Each row is a point on a tangle of strands that fork and nearly touch. The rows are in no order.
(in the rows, 128 means zero)
Points whose rows are less than 190 apart are linked; no others are. Some points are linked to none.
z_644: [ 96 138 115 150 119 129 145 158 114  60 120  99  94 120 113 131 164 110
 153 158 120 142 115 116 144 120 100 106 140 108 106 101 141 116 133 156
 147 172 157 135 102 150 132 125 105 144 151 114 104 121 119 111 138]
z_42: [ 70 112 123 112 133 120 113 108 107  79  98  98 172 119  72 131 152 111
 148 150 162 124 178 108 136  87  71 164 108 159 129 131 135 139 149  77
 118 109 108 110 116  86 133 122  69 154 124 167 106 168  54 152  99]
z_690: [100 194 121  95 120  96 103 144 136  93 124 103 174 111 142 158 134 154
 137 157 148 166  94 151 138  46 120 182 114 108  81 138  95 116  86 145
 164 109 201 143 139 136 167 186 112 171 120 127 121 146  76 136 170]
z_321: [139 136 149 121 115 190  72 133 162  64 122  71 148 112 169  92 142 164
 150 156 139 110 106 121 126 133  74 110 132 150  74 110 103  24  64 125
 128 157  84 126  78  99 152 124 131 163 149 145 124  93 125 117 142]
z_463: [154 125 147 145 101 128 219 153 163 110 116 150 111 122 109 149  63 134
 114 193 114 116 130  80  86 153 124 124 137  60 152 124 175 127 152 135
 109 159 143 162 123 183  78 102 129 103 164 178 106 154 191 101  75]
z_87: [ 58 128 128  86 151 103 133 108 143  95 124 114 185 120  89 144 126 125
 127 151 120 100 165 100 105 105  69 165  99 149 148 143 135 128 164 127
 108  64 103 115 133 112 116 118  98 120 119 177 122 178  86 134 102]
z_498: [157 123 134 133 106  95 142 164 126  93 167 138  76  97 100 117 119 117
 140 167 167 129 138 127 167  91  71  86 142  93 118 106 154 131 129 145
 115 169 162 162  98 146 119 100 137 156 145 144 144 104 147 122 114]
z_123: [ 98 119 123 161 132 125 173 133 162  75 100 127 133  97 110 134 134 134
 107 146 126  98 145  86 106 173  41  98 174 100 143 111 176 146 154 100
  90 165  95 155  78 143  80 109 127  98 128 146 129 115 175 111  61]
z_814: [115 120 112  78 161 167 150 165 114 126 151 115 110 126 155  90  60 125
 122 103  97 146 111 155 104 143  77  94  89 138 105  76 175 132 155 170
  79  91 116 123 154 117  91 120 148 173 132 160 136 155 187  89 128]
z_610: [116  76 126 108 123 118 170 139  86 112  91 137 152 126 106 113 158 130
  99 151  98 128 138  90 110 147  76 114 121 137 182 127 239 181 141 112
 100 165 118 149  85  94  74  78 141 154 114 165 132  69 154 112  90]
z_258: [132 141 116 104 106 148 137 168  70 144 109  92 178 136 150 141 183 109
  92 176 128 157 104 124 119  86 179 192  64 138 140 137 166 138 157 102
 127 123 185  99 167  98 135 124 100 167 113 131  84 116 104 124 164]
z_196: [137 135 161 164 111 100  95 114 162 133 162 148 118 136  86 149 109 157
 140 112 141  85 188 122 125 105 138 116 154  96 137 150  81 107  50 165
 136 132 106 159 112 166 152 157 125 121 136 106 155 128 114 148 127]
z_486: [161 146 141 101 104  98 142 148 151 128 169 163 125 129  96 162  73 124
 132 120 173  94 209 132 101  80 144 157 125  93 136 118 100 129 121 159
  95  79 129 150 124 177 112 116 120 158 163 160 145 190 104 141 101]
z_449: [101  95 182 143 119 179 113 128 150  47 142  65 129  93 127  94 149 142
 169 128 134  81 138  96 126 118  63  73 147 167  82  89 127  68 103  94
 102 174  73 151  68 104 139  94 110 177 158 147 125 107 111 130 116]
z_161: [198 104 112 161 121 130  88 166 137 144  96 203 147 140 120 130 173 131
  83 110 148 147 131 157  98 172 111  81 136 120 134 149 158 141  90 163
  87 140 160 176  76  93 108 165 173 144 152  64 195  11 124 156 118]
z_3: [156 140 154 169 131 159 100  98 121 184  93 182 148 136 132 151 212 139
  69  83 117 146  98 102 108 151 192 115 109 138 142 174 119 169 134  87
 119 127 137  88 142 146 160 129 161  87 108  62 143  67 142 140 150]
z_364: [116 125 159  59 118 126 122  95 103 155 171  58 136 142 121 113 121 146
 164 145 114 126 145 133 146  63 189 186  90 168 167 155 103 107 102  84
 185 123 100 122 185 128 184 114  73 159  70 157  91 188 104 128 186]
z_426: [ 95 133 122 108 138 145 127 125 103 120 134 100 133 132 161 100 162 125
 150 164  71 183  62 118 124 161 113 108  89 168  93 120 146 129 114 156
 157 131 162 108 146 131 140 142 146 143 114 100  88 110 111  74 201]
z_740: [101 119 151 117 150 193 114  96 137 130 150  85 158 141 125  83 111 158
 142  69 142  74 150 128 114 124  97 132 128 181 112 131 132  80 105  92
  80 100  37 128 128  86 111 119 107 141 114 148 164 159 100 114 136]
z_571: [164 105 154 135 118 149 181 129  94 169 125 154  61 143 135 125 113  98
 127 140  89 140 105 114 134 152 200 137 124 108 138 129 131 133 178 105
 183 160 136  86 141 154 144 105 147 100 133 112  55 145 119 149 143]
z_904: [112 132 105 100 158 135 110 139  61 139 131 147  99 128  97 112 123  80
 152 126 138 178 112 132 146 141  81 133  91 163 113  96 172 178 185 119
 132  97 174 114 148 119 122 125 138 159 105 146 117 143 125 116 131]
z_886: [138 108 101  84 143  90 165 136 122 136 154 155 100 105 141 104  63 125
 113 133 131 153 130 159 119 137  54 121 132 113 122  97 170 148 169 155
 102  90 133 135 125 118  92 119 143 144 119 193 153 145 174 113  91]
z_862: [ 96 128 118 109 119 144 121 126  73 129  71 103 197 136 119 141 192 127
  81 160 141 137 136  92 100 112 145 183  92 143 152 157 172 141 147  94
 128 126 129 107 139  78 114 105  99 141 111 125 105  99  91 118 141]
z_6: [121 150  95  93 147 156 116 130 131 132 108 109 125 135 185 103 131 119
 169 155  97 167  61 154 102 148 153 147  97 163  57 139  92 116 132 159
 168  70 180 109 153 133 183 174 164 133 128 102  81 140  70 134 199]
z_581: [168 106 120 222 134 134 140 154 153 109 162 123  66 130 139 122 132  98
 141  71 146 118 144 156 193  92 162  79 171 131 107 100  76 117 157 122
 117 174  89 122 107 112 123 119 120 109 145  85 136 177 145 187 113]
z_561: [163 107 159 114  92 138 129 110  97 149 105 109 142 126 161 116 161 138
 119 168 103 105 116 103 130 159 149 130 136 126 158 145 147  94  98  92
 176 161 118  97 103 120 169  85 134 129 117 140  93  59 124 134 144]
z_472: [112 134 104 136 124 109 113 143  75 109  93 148 104 122  77 132 153  92
 152 173 125 179 115 106 152 174  95 115 129 115 124 113 185 158 166 133
 163 146 199 135 121 157 140 127 114 143 119 130 100  99 115 120 100]
z_513: [136  78  79 163 150 115 160 135  98 179 117 136 116 155 160 125  75 130
 123  98 100 124 104 177 128 151 188 127 145 126 159 145 146 151 140 137
 154 141 108 125 147  88  57 121 135  82 102 107 144 105 186 153 122]
z_575: [121 154 122 144 144 175 123 123 106 129  92 103 141 135 160 130 146 124
 109 127 116 147 107 120 121 160 136 123 126 124 139  94 165 117 151  94
 145 158 115 109 122 124 114 108 117 107 130 124 119 124 202  66 111]
z_514: [ 74  75 131 156 145 121 151 123 111  71  83  85 139 116 112 119 165 128
 140 152  88 122 133  86 107 175  79  97 135 154 166 111 210 168 153 130
 101 176 116 154 103 122  73 108 125 109 132 144 105 104 156  90  86]
z_62: [171 115 142 167 101 101 107 129 185 115 135 163 127 147  90 159  93 115
 151 128 163 110 184 134 151 117 158 142 162  90 121 169  87 110  83 158
 144 127 130 146 103 139 135 154 138 110 157 116 132 147  57 201 107]
z_243: [118 148  86 101 163  88  91 101 148 169 142 131 124 134 121 115  87 136
 144 105 173 135 122 156 161  84 125 158 163 135 138 162  67 126 124  85
 154  79 125  85 153  91 156 135 120 100  64 177 153 171 106 156 125]
z_964: [117  55 114 141 120  85 143  93 104 112 149 101 139 116 115 127 166 130
  98 129  98 114 148 108 160 104  91 106 128 149 161 153 144 177 134 114
 115 147  95 136 127  83 111 111 123 111 101 131 122  94 116 160 138]
z_293: [116 126 161  78 118 178 127 120 104 114 189  30 128 132 146  87 135 134
 159 128 138 111 132 140 163  62 143 139  98 160 129 118  88  85 109 118
 150 129  84 128 146 110 162 109  84 178 118 128  99 178  91 113 160]
z_399: [ 83 104  89  97 164  51 111 111  78 132 140 147 140 114  83 121 144 104
 126 105 131 168 137 141 151 100  70 139  84 161 128 131 158 219 146 139
 104  85 147 137 149 125 105 148 143 134  97 136 146 130  88 126 133]
z_552: [175 142 143 116 154 143 149 142 148 162 182 171  58 134 142  99  37 119
 161 101 145 114 144 174 164 105 162 110 133 118  89  97  67 109 157 153
 116 102 109 110 156 153 126 114 135 142 146 146 129 192 157 131 127]
z_248: [163 110 135 128 118 112 123 114 112 225  93 203 134 123 136 146 181 144
  51 100 127 136 112 107 123 130 186 128 128 129 185 165 157 181 124  96
 118 150 137 116 134 144 129 102 172  93  77 106 171  46 171 148 130]
z_577: [155 181 145 134 142 159 150 147 155 127 164 152 128 120 144 155 169 149
  47  74 128  92 135  95 118 102 140  69 111  98 128 100  99 155 170 126
  36 135 107 122 148 170 148 124 155 124 176  96 164 143 180 104 135]
z_489: [ 97 158  87  94 118 159 127 134  91 131 119  73 149 119 138 136 161  97
 124 178 139 161 100 147 126  84 166 181  74 143 114 123 110 124 157  96
 176 117 166  91 194 127 167 141  90 178 116 129  70 191  97 115 160]
z_798: [150 140 160 180 117 132 109 116 135 113 125 163  78 105 119 136 199 126
 143 123 115 131  89  80 142 186 113  89 155 127 131 160  66 139 144 109
 133 182 140 109 116 166 206 139 154  63 141  77 118 102 124 158 134]
z_103: [ 68 161 122 166 166  71 107 114 106 138 135 127  96 130 120 162 151 154
 138  79 101 132 106 126 168 118 137  98 153 143 150 120  74 183 126 129
 159 155 134 128 155 146 137 152 110  90  97  91 168 151 185  97 112]
z_401: [128 132 135  79 153 134 121 138 129 143 137 175 131 122 110  97 148 117
 116  93 127 144 134 131 112 159  61 107 102 137  94 129 138 158 145 149
  63  66 142 109 109 135 137 159 172 122 150 126 134 106  83 127 151]
z_411: [107  85 136 133  96 120 125 105 121  82 118  59 188 146  77 123 141 102
 165 162 130  95 198 107 133  85  95 152 136 147 150 142 133  97  93 108
 141 159 118 123  97  76 112 110  84 146 130 137  91 128  50 192 131]
z_271: [107 122  93 124 124 106 180 135 187  63  86 122 192 120 157 156 122 135
 108 219  99 124 106 127  69 157 115 165 125 103 112 153 134 108 136 176
 138 104 184 132 142 148 109 154 130 102 149 160  86 126 105 129 132]
z_47: [147 134 122  91 140 133 141 147 118 165 104 170 175 143 115 137 110 140
  93 127 146 133 155 127  80 138 187 185  95 112 167 122 176 129 135 140
 106  95 123 130 143 176  90 121 122 146 141 140 141 143 148  89 109]
z_395: [ 83 140 132 141 145 100 159 126 167 119 104 156 120  93  80 144 136 119
 111 153 139 129 146 104  83 167  40 111 165 114 131 127 167 137 152 110
 100 106 136 131 109 192 119 126 139 108 128 185 147 143 147 113  53]
z_163: [163 145  89 127 117 123 145 163 132 168  92 176 167 162 126 160  95 102
 101 127 170 159 150 155 114 127 210 183 125 113 162 135 132 127 168 142
 121  99 166 112 168 100  88 131 120 127 121 128 136 132 134 151 108]
z_292: [162  97 113 130 115 131 112 125 103 165  72 209 169 137 100 130 164 119
  66 128 183 142 139 123 115 197 160 157 121 134 174 160 177 134 145  88
 105 106 143 103  99  81  98 120 155 107 109 126 153  61  88 164 102]
z_453: [100 171 147 156 146 146 144 129 122 128 128 141 134 123 131 158 192 164
  76  66  97 124 128  96 107 143 120  91  92 135 144 106 124 183 153 132
  86 141 130 141 167 186 146 125 125 120 138  93 179 145 203  55 129]
z_54: [136 161 122 110 147 171 100 148 133 149 149 119 106 139 104 125  81  95
 181  89 193 150 163 152 162  79 172 181 123 156  97  98  88  90 151 134
 142  76 105 113 159 123 134 143  58 168 135 139 136 240  96 139 118]
z_21: [159 137 130 181 104 119 110 117 118 142  97 166 123 123 114 150 196 113
 102 124 141 134  95 101 140 167 151 130 162 120 149 180  95 167 142  79
 136 168 143  94 103 125 154 142 163  85 121  91 128  81  88 171 134]
z_847: [ 86 160 153 184 133  90  84 133 138  96  94 141 141 138 118 166 168 107
 163 136 121 136 127 105 139 141 166 126 144 119 122 150  93 152  88 161
 159 149 188 149 141 170 160 182 128 111 149  73 104 114  74 136 128]
z_245: [120 174 180 133 139 190  83 159 168  95 127 138  87  81 119 104 198 140
 146 121 139 141  93  86 124 140  66  77 128 149  42  99  96 120 147 113
  91 110 135 102 101 155 205 151 152 135 157  98 132 136 119 105 141]
z_332: [205 100 121 104 148 132 102 115 106 170 192 160 100 104 158 105 121 139
 100  71 156 102 121 170 135 145  68  78 150 156 133 117 147 154 118 119
  71 143  58 162 112  74 139 111 163 145 107 124 214  48 160 107 128]
z_857: [113 151 111  99 139  94 109 136 121 181 112 148 190 134 122 148 114 168
  94 117 120 131 124 131  89 150 132 159 118 127 153 151 168 151 102 123
 123  78 129 137 136 147 116 143 136 123 112 130 176 103 160  94 127]
z_132: [ 94 165  76 160 153 112 157 126 138 107 127 109  91 130 165 154 132 108
 127 130 147 144  92 144 147  88 137 122 142 126 102  98  59 140 183 116
 135 117 133  98 171 116 137 143 110  82 110 110 101 199 168 129 120]
z_342: [141 174 143  73 135 101 138 135 174 168 175 168 151 134 124 138  68 154
 118 120 159 117 154 147 109  97 171 169 140 129 125 126  77 114 117 153
 110  58 135 129 168 160 148 142 131 146 133 177 151 179 121 134 136]
z_518: [201 105 160 121  77 132 188 120 107 171 162 159  92 135 137 113 104 114
 110 141  87 108 114 121 144 120 203 123 125  72 173 146 141 141 130 122
 153 196 121 134 142 153 131  96 145 119 130 115  82 108 133 149 150]
z_951: [172  86 154 200 115 139 165 103 127 137 185 102  83 137 149 126 155 135
 105  76 119  79 117 131 182  94 169  84 164 120 146 126  85 138 153  96
 121 199  66 106 124  93 146 106 136  91 124  84 123 138 149 178 142]
z_231: [107 108 147 183 149 145 132 122 202  87 133 134 141 143 107 165 107 127
 141  82 153  66 191 123 106 145 125 115 167 147 111 128  82  96 111 142
  74  93  74 123 107 130  88 138 121 102 160 141 144 181 127 180  96]
z_545: [124 182 133 137 150 120  91 143 150 122 136 135 145 158  75 160 100 109
 166  84 201 116 211 151 137  80 179 181 131 129 116 118  87 119 116 147
 107  75 119 141 144 143 112 144  83 166 152 131 138 219  88 144  98]
z_266: [ 71  88 133  72 163  67 115  83 107 148 138 138 146 135  74 109 121 115
 140 114 119 124 163 121 122 114  81 142 108 168 146 141 148 185 135 124
 145  67 110 128 151 135 119 128 112 120  89 169 120 148  83 114 109]
z_10: [ 89 129 106 168 138  70 125 111 138 137 106 145 110 142 119 159 112 124
 148  95 103 148 106 140 131 132 153 112 149 110 142 144  78 187 110 168
 150 133 169 137 144 140 118 163 128  74 108  86 123 139 127 154 132]
z_334: [ 96 140  89 129 124 134 122 126 173  79  73  96 200 127 167 139 121 120
 135 204 124 128  98 131  99 133 134 173 118 146  93 163 108  77 115 126
 144  90 162 112 135 106 140 169 118 100 156 133  94 120  69 146 159]
z_808: [147 128 147  81  99  77 106 143  79 153 155 128 117 136  78 145  85 131
 161 152 150 125 182 153 140 105 122 152 141 105 179 122 190 131 120 122
 146 145 126 177 106 136  94  96  84 172 114 172 168 133 146  90  92]
z_276: [118 109 142 160 150 127 102 114 190 132 142 173 142 126  91 136  93 159
 121  80 145  80 182 147  93 160  95  96 169 125 125 153 114 126  63 133
  85  87  81 162 118 137 125 156 145 114 149 118 178 124 129 142  88]
z_628: [139 110 104 198  98 131 129 138 191  84  90 133 115 134 142 136 146 116
 142 140 158 104 133 126 154 137 126 117 180 113 123 149  89  89 118 122
 133 145 130 132 114 100 110 158 129  86 147 112 109 125  88 196 116]
z_406: [ 80  83 158 113 140 129 122  77 129 104 141  58 170 148 131 115 120 168
 146 124  95  80 145 124 117 135 127 141 127 168 148 150 142  90  85 111
 148 127  73 135 127 113 119  93 100 114 133 148 124 142 113 108 121]
z_354: [110 171  86  85 159 166 117 157 113 117 150  94 106 125 107  95 107 118
 171 106 172 167 126 165 149  96 116 154 108 148  82  84 138 103 155 146
 127  88 105 135 142 132 127 135  76 192 116 157 123 215 136  91 128]
z_563: [119  95  88 138 120 134 138 111 155 117  75 118 132 132 161 126 105 117
 131 185 133 128 103 132 118 172 136 168 164 113 115 153 118  60 121 113
 172 125 135 103 114  91 102 134 133  94 135 142 108 133 107 185 133]
z_868: [123 127 109  64 104  74 175 133 104 119 154 112 124 124 127 133  73 133
 119 176 122 128 149 148 120  93 118 170 110  92 161 109 186 136 165 144
 128 133 135 158 146 110  76  95  96 159  97 200 144 154 183 104 101]
z_999: [113 152 137 134 153 177 119 131 171 101 149  98 155 135 128 130 101 141
 127  81 145  87 156 137 116 104 109 126 123 135  88 104 112 103 129 144
  64  73  78 135 116 114 109 124 105 150 158 150 146 175 126 117 129]
z_659: [ 91  95 157 130  99 114 127 111 116  89  93  92 169 149  76 119 153 109
 168 191 107 103 179  93 125 130 133 147  94 143 144 167 130 102  92 130
 173 141 147 142 106 145 146 133  82 147 170 124  57 136  15 153 150]
z_558: [ 75 113 141 114 161 102 133  81 143 149 114 105 171 128 147 123 114 182
 110 108  68 105 111 109 104 136 115 136 135 154 162 160 143 132 108  90
 150  98  91 118 147 120 114 115 140  88  80 144 149 121 169  89 134]
z_385: [148 116  93 114 116 164 125 163 152 103  90 120 177 123 181  97 116 125
 130 171 118 131 102 149  84 185  83 137 124 126 117 115 177  67  91 150
  95 109 160 147 101  97 108 141 140 138 150 140 133  69 142 129 134]
z_989: [165 141 107 121 121 137  99 159 151 133  98 146 162 131 156 138 119 150
  86 128 153 130 122 156  85 181 115 125 145 100 131 145 136  84  55 166
  97 134 155 175  99 128 120 163 148 144 157  97 161  53 152 120 104]
z_840: [154 141 133 118 157 108 131 127 160 183 198 180 104 141 130 127  84 129
 119  61 147 127 162 175 152  91 156 128 128 135 103 129  65 139 147 156
  88  52 111 104 158 121 118 149 149 122 134 135 158 192  97 150 146]
z_849: [172 160 139 147 138 131 136 150 135 149 158 170  45 140 138 132  95 131
 135  85 140 134 129 153 145 125 128  92 135  95  97  78 104 164 143 146
 128 140 134 140 126 179 121 133 130 164 149 119 177 153 188 103 119]
z_631: [185 152 137  93 122 124  67 121 103 159 159 140  88  95 177  99 102 146
 141 116 123 143  80 156 167 140  84  83 139 140 114  86 123 111  88 126
 157 133 125 142 108 119 157 107 157 146  93 118 168  50 192 111 152]
z_629: [133 101 172  80 126 170 194 125 119 133 138  88 153 136 166  77  98 158
 104 121  56 113 130 116  74 163 129 121  86 140 135 114 200 149 140 142
 113 153  96 141 140 147  92  81 157 144 144 149 121 101 168  58 142]
z_12: [147 148 171 138 129 142 165 127 150 162 151 189  90 121 133 142 146 127
  99 110 100 114 131  78 104 152 155  94 106  99 109 130 108 154 167 129
  91 131 136 108 158 205 168 130 173 114 188 101 134 153 140 133 143]
z_850: [190 135 126  91 128 147  74 146  81 152 178 129 105 121 165  90 131 128
 131  67 147 136 106 135 136 148  86 103 120 147 127  73 176 125 104 129
  70 173  99 177 101  92 134 114 158 192 110 126 190  52 182  96 142]
z_63: [107 153 117  95 137 109 121 125 170 120 126 115  88 116 166 102 113 138
 178 177 106 160  79 147 122 140 113 136 135 138  57 139  70  80 121 142
 194  79 177  93 142 169 183 169 165 120 149 142  92 157  83 132 160]
z_240: [136 122 126 122 133 157  92 153  57 141 113 119 129 155 145 107 175 128
 133 117  89 163  91 128 141 156 146 124  86 161 128 119 151 158 130 153
 125 155 133 115 138 100 150 129 154 157 109  77 115  72 152 108 174]
z_669: [131 114  99 124 155  96 103 108 147 162 158 165 123 114 119 146 115 138
 104  82 163 110 150 164 145 105 115 124 152 140 145 157  96 150 113 112
  89  79 113 125 133  96 123 138 142 110 122 132 173 134 113 150 105]
z_923: [ 84 161 146 174 166  94 140 117 132 126 120 168 117 104  87 177 187 146
 123  60  93 148 109 105 128 139 119  84 141 139 152 132 111 217 155 135
 118 156 146 151 175 194 156 140 139  72 108  94 165 163 205  91 103]
z_380: [ 72 156  97 139 127 156 154 116 119 125 107 105 117 158 133 143 121  87
 150 159 144 145 107 134 130 122 158 164 118 139 118 111 107 119 185 129
 168  96 127  95 160 127 151 149  86 123 140 124  98 222 122 131 121]
z_108: [111 149  81  99 117 121 102 125 152  53  82  83 191 101 157 130 149 131
 146 197 130 148  95 152 116  86 101 152 112 137  87 166 112  91  60 151
 149 122 192 139 124  83 148 187 129 135 142 133  97  96  41 145 181]
z_19: [139 111 148 124 141 150 177 110 127 171 152 138  64 132 152 101  61 120
 134 115 101 142 119 135 136 155 163 120 120 116 122 109 116 123 171 129
 163 111 124  94 155 169 129 112 129  93 125 144  95 186 146 129 134]
z_474: [193 135 139  82  86 114  97 120 102 167 143 163 111 109 143 114 121 135
 108 153 152 128 120 112 146 130 103 138 134 112 141 132 157  98 113 103
 143 149 131 131  92 123 155 100 166 153 118 147 158  58 143 130 133]
z_5: [188 130  87 152 126 138  89 165  72 165 116 153 110 160 144 126 165 108
 104  94 135 183 113 167 175 119 185 141  86 116 147 116 132 182 118 150
 112 167 161 136 140  73 113 143 130 144  96  51 147  57 141 129 160]
z_504: [104 125 147 145 127 168 122 111 131  66 184  21 125 122 142 111 169 133
 161 110 146  95 142 114 176  71 106 101 120 163  94 106  77  82 118 105
 117 158  71 127 104 114 154 108  99 168 128 120 126 161 111 117 152]
z_633: [144  94 187 118 107 184 146 130  98 109 173  68 139 151 136 111 155 148
 134  85  85 110 131 109 142 114 161  89  97 123 130 116 151 134  90 141
 101 206  83 156 116 142 121  98 142 152 155  94 117  89 142 114 170]
z_522: [114 140 129 196 139 166 158 143 136 102 130 108  50 133 156 131 149  85
 154  94 121 145 101 147 189 124 135  80 156 117 111  94  77 134 181 135
 162 179 119 107 130 116 146 149 106  99 130 101 111 165 163 141 112]
z_149: [113 105 175 117  96 133 109  86  92 125  96 101 147 141 117 131 174 125
 144 173  88 111 117  80 125 146 150 142 115 147 149 156 136 103  78 109
 182 147 153 115 116 139 161 124 138 134 128 119  71  88  49 117 160]
z_742: [131 126 122 114 104 123 201 157 153 102 102 143 142 130 129 153  82 122
 124 215 107 137 123 137  94 163 152 166 130  86 142 120 157  93 143 173
 146 129 197 141 134 152  82 135 108 117 148 167  98 141 154 118 115]
z_692: [ 84 169 136 114 116 103 100 113 157 118 108 119 122 119 131 146 113 156
 197 161 116 131 114 131 107 122 150 150 144 134 100 132  81  96 100 126
 214 100 179 106 134 189 192 160 107 110 144 140  88 182  88 108 126]
z_455: [119 153 112 114 144  72 146 122 138 170 125 177 100 102 104 154  86 123
 123 142 146 134 131 123 116 148  85 129 160  89 147 119 142 128 158 115
 140  95 134 116 132 164 132 116 135  96 103 185 151 147 165 116  69]
z_556: [114 144 106 107 137 107  94  76 173 128 137  97 123  90 157 107 119 137
 131 146 160 130 102 147 164  61  93 159 144 126  94 156  57  98 112  89
 147  84 123  93 145  84 170 131 115  96 107 167 127 146  82 163 158]
z_639: [ 66 129 136 123 146 151 174 125 123  72 178  47 102 107 114  94 112 153
 138 121  96 136 126 123 139 101  54  59 129 124 100  55 139 141 177 137
 102 164  92 168 120 139 104  90  99 151 128 139 154 170 208  55 105]
z_101: [175  97 105 172 135 145 102 127  81 187 116 163 104 179 142 101 103 104
 135  82 127 163 112 182 169 166 205 135 114 149 140 131 130 144 123 148
 160 154 151 119 139  69 102 148 145 105 106  73 131  89 152 161 148]
z_916: [ 92 180 120 110 137 163 148 130 111 104 177  62 107 113 148 111 109 143
 150 130 133 150 120 145 130  82 123 121 103 124 109  64 148 123 170 123
 138 141  99 145 137 136 112  89  91 171 112 165 142 184 194  48 112]
z_26: [159 128 131 151 132 182 111 132 145 167 123 124 123 147 124 137  90 136
 120  78 178  93 158 151 145 110 195 163 166 133 144 138  82  65 132  88
 134 109  69  84 130  88 118 120  95 103 129 125 130 202 138 171 118]
z_816: [125 159 137  98 147 169 176 149 128 155 157 135  86 119 155 110  74 145
 115  85 101 135 108 147 110 162 127  92  93 113 102  78 141 148 160 158
  97 122 118 132 155 177 100 120 133 133 149 110 156 149 222  58 129]
z_477: [192 106 125 119  98 142 118 136  94 182 105 180 170 132 106 141 166 123
  53 114 172 112 173 110 116 139 143 148 138  85 191 159 192 138 138  82
 100 118  88 131  81  79  94  97 144 152 120 110 154  58 117 130 116]
z_213: [113  97 113 134 114 111 105 100 102 173  70 150 198 133 105 139 182 116
  71 151 134 139 123 112  99 138 173 183 112 150 170 187 160 152 139  74
 145 111 131 101 135  99 122 107 136 109  96 123 104  53  74 167 128]
z_314: [164 129 160 161 105 126 194 152 154 112 155 134 103 115  89 150 112 116
 118 148 156 100 178  84 116 109 115  99 146  48 125 101 154 110 144 139
  94 184 113 165  97 185  97 101 131 156 166 156 135 147 152 110  78]
z_733: [ 83 175 124 119 110  66 123 113 150 101 118  94 144 130 124 168 102 115
 171 182 128 142 112 129 126  93 166 186  95 113 116 160  69 132 104 152
 203 101 203 128 156 161 170 165 105 119 141 122  71 167  54 143 167]
z_512: [141 119 128  72 116 177 100 132 134  86 136  89 158 102 173  80 116 142
 170 153 114 130 107 123 102 158  51 119 132 173  77 102 179  53  86 129
 109 128 115 131  87  80 146 112 149 167 106 163 122  81 129 109 141]
z_138: [197 124 119 162 116 129  92 166 103 146 128 169 116 145 162 129 156 116
  98  79 124 154  89 161 155 140 160  85 114 116 129 126 107 158  85 180
 101 157 181 154 109 105 125 168 184 134 148  47 159  40 122 149 153]
z_993: [103 121 149 148 114  97 134  99 194 117 150 114  84 131 143 119  36 139
 205 133  78 111 128 145 118 137 162  94 170 112 107 140  75  91  81 161
 177 151 110 143 127 184 135 156 112  80 152 126 108 173 149 136 134]
z_883: [139 153  88 147 121  98 107 151 137 136 106 154 144 166 121 147  69 124
 143 113 175 133 151 167 131 128 181 158 156 102 141 127 117 111  97 152
 138 129 167 166 125 104  96 157 100 131 124 129 164 129 157 133  97]
z_792: [122 140 162 184 120 170  91 123 149  88  96 156 110 113 115 138 217 116
 151 139 142 141  91  90 155 171  97 101 164 149  73 122  97 108 149 117
 135 132 149 113  83 145 203 167 144  93 173  91 107 108  91 151 134]
z_925: [173  96 196 123  79 160 172 145  75 148 152  94 129 141 132 126 141 134
 111 145  66 110 140 102 122 130 191 113  83 106 156 120 180 135 121 139
 133 191 126 132 135 170 112  60 143 177 153 102  78  89 118 106 160]
z_838: [120 147  80 142 139 128  52 151 128 124  77 152 131 127 120 107  77 130
 185 146 162 152 129 169 136 152 124 155 156 124  90 126 122  99  96 162
 161  84 171 143 124 103 116 170 119 136 113 141 143 111 121 145 110]
z_304: [149  70 113 116 114  81 142  89 139 205 132 172 123 127 129 137 141 139
  48 117 121  89 126 108 119 126 142 135 158 137 196 175 177 172 132  67
 143 137  72 119 122 103  97  80 161  78  60 159 157  70 159 156 107]
z_757: [160  59 128 188 136 100 155 122 103 104 175 108  98 127 150 116 163 103
 109 106  86 131 125 128 179  87 118  72 150 138 155 130 104 181 163 116
 101 206  96 115 120  85 129 113 159 104 124  85 102  98 116 184 156]
z_80: [148  65 132 107 105  77 149 101 102 131 126 142 117 103 137 132 146 116
  88 169 109 111 118  95 118 128  77 115 134 127 192 153 205 160 119 106
 123 164  92 129 111  85  88  77 155 123  87 155 134  50 142 150 125]
z_771: [ 90 161 114 190 105 116 116 134 167 101  47 133 160 153 123 178 152 127
 148 181 105 144 103  98  99 175 181 140 143  90 125 161  97 122  79 182
 164 127 174 135 128 180 118 176 132  91 155  86  81 116 119 127 120]

Follow the links from the first point to the second, and from the first to the third. Name the last point that the two ways share.
z_163 / z_757 / z_354 -> z_840
z_486 / z_633 / z_87 -> z_840
z_857 / z_916 / z_63 -> z_276
z_334 / z_633 / z_3 -> z_552
z_556 / z_951 / z_101 -> z_669

A fork is a point with three links, a tip a point with one. Leave the first point through the second and follow the links. Name the first fork or tip that comes.
z_364 / z_293 -> z_5
z_561 / z_149 -> z_334
z_463 / z_314 -> z_332
z_522 / z_132 -> z_477
z_161 / z_989 -> z_364
z_838 / z_883 -> z_276
z_477 / z_292 -> z_80
z_231 / z_999 -> z_838

A fork is a point with three links. Follow the links from the first point to the second and name the forks in between, in order.
z_563 / z_406 -> z_276
z_951 / z_545 -> z_80, z_886, z_552, z_840
z_406 / z_513 -> z_276, z_334, z_5
z_792 / z_849 -> z_80, z_886
z_231 / z_132 -> z_276, z_669, z_840, z_552, z_886, z_80
z_904 / z_639 -> z_334, z_276, z_669, z_840
z_385 / z_87 -> z_5, z_334
z_380 / z_395 -> z_80
z_395 / z_62 -> z_886, z_552, z_840, z_669, z_276
z_354 / z_101 -> z_840, z_669, z_276, z_334, z_5
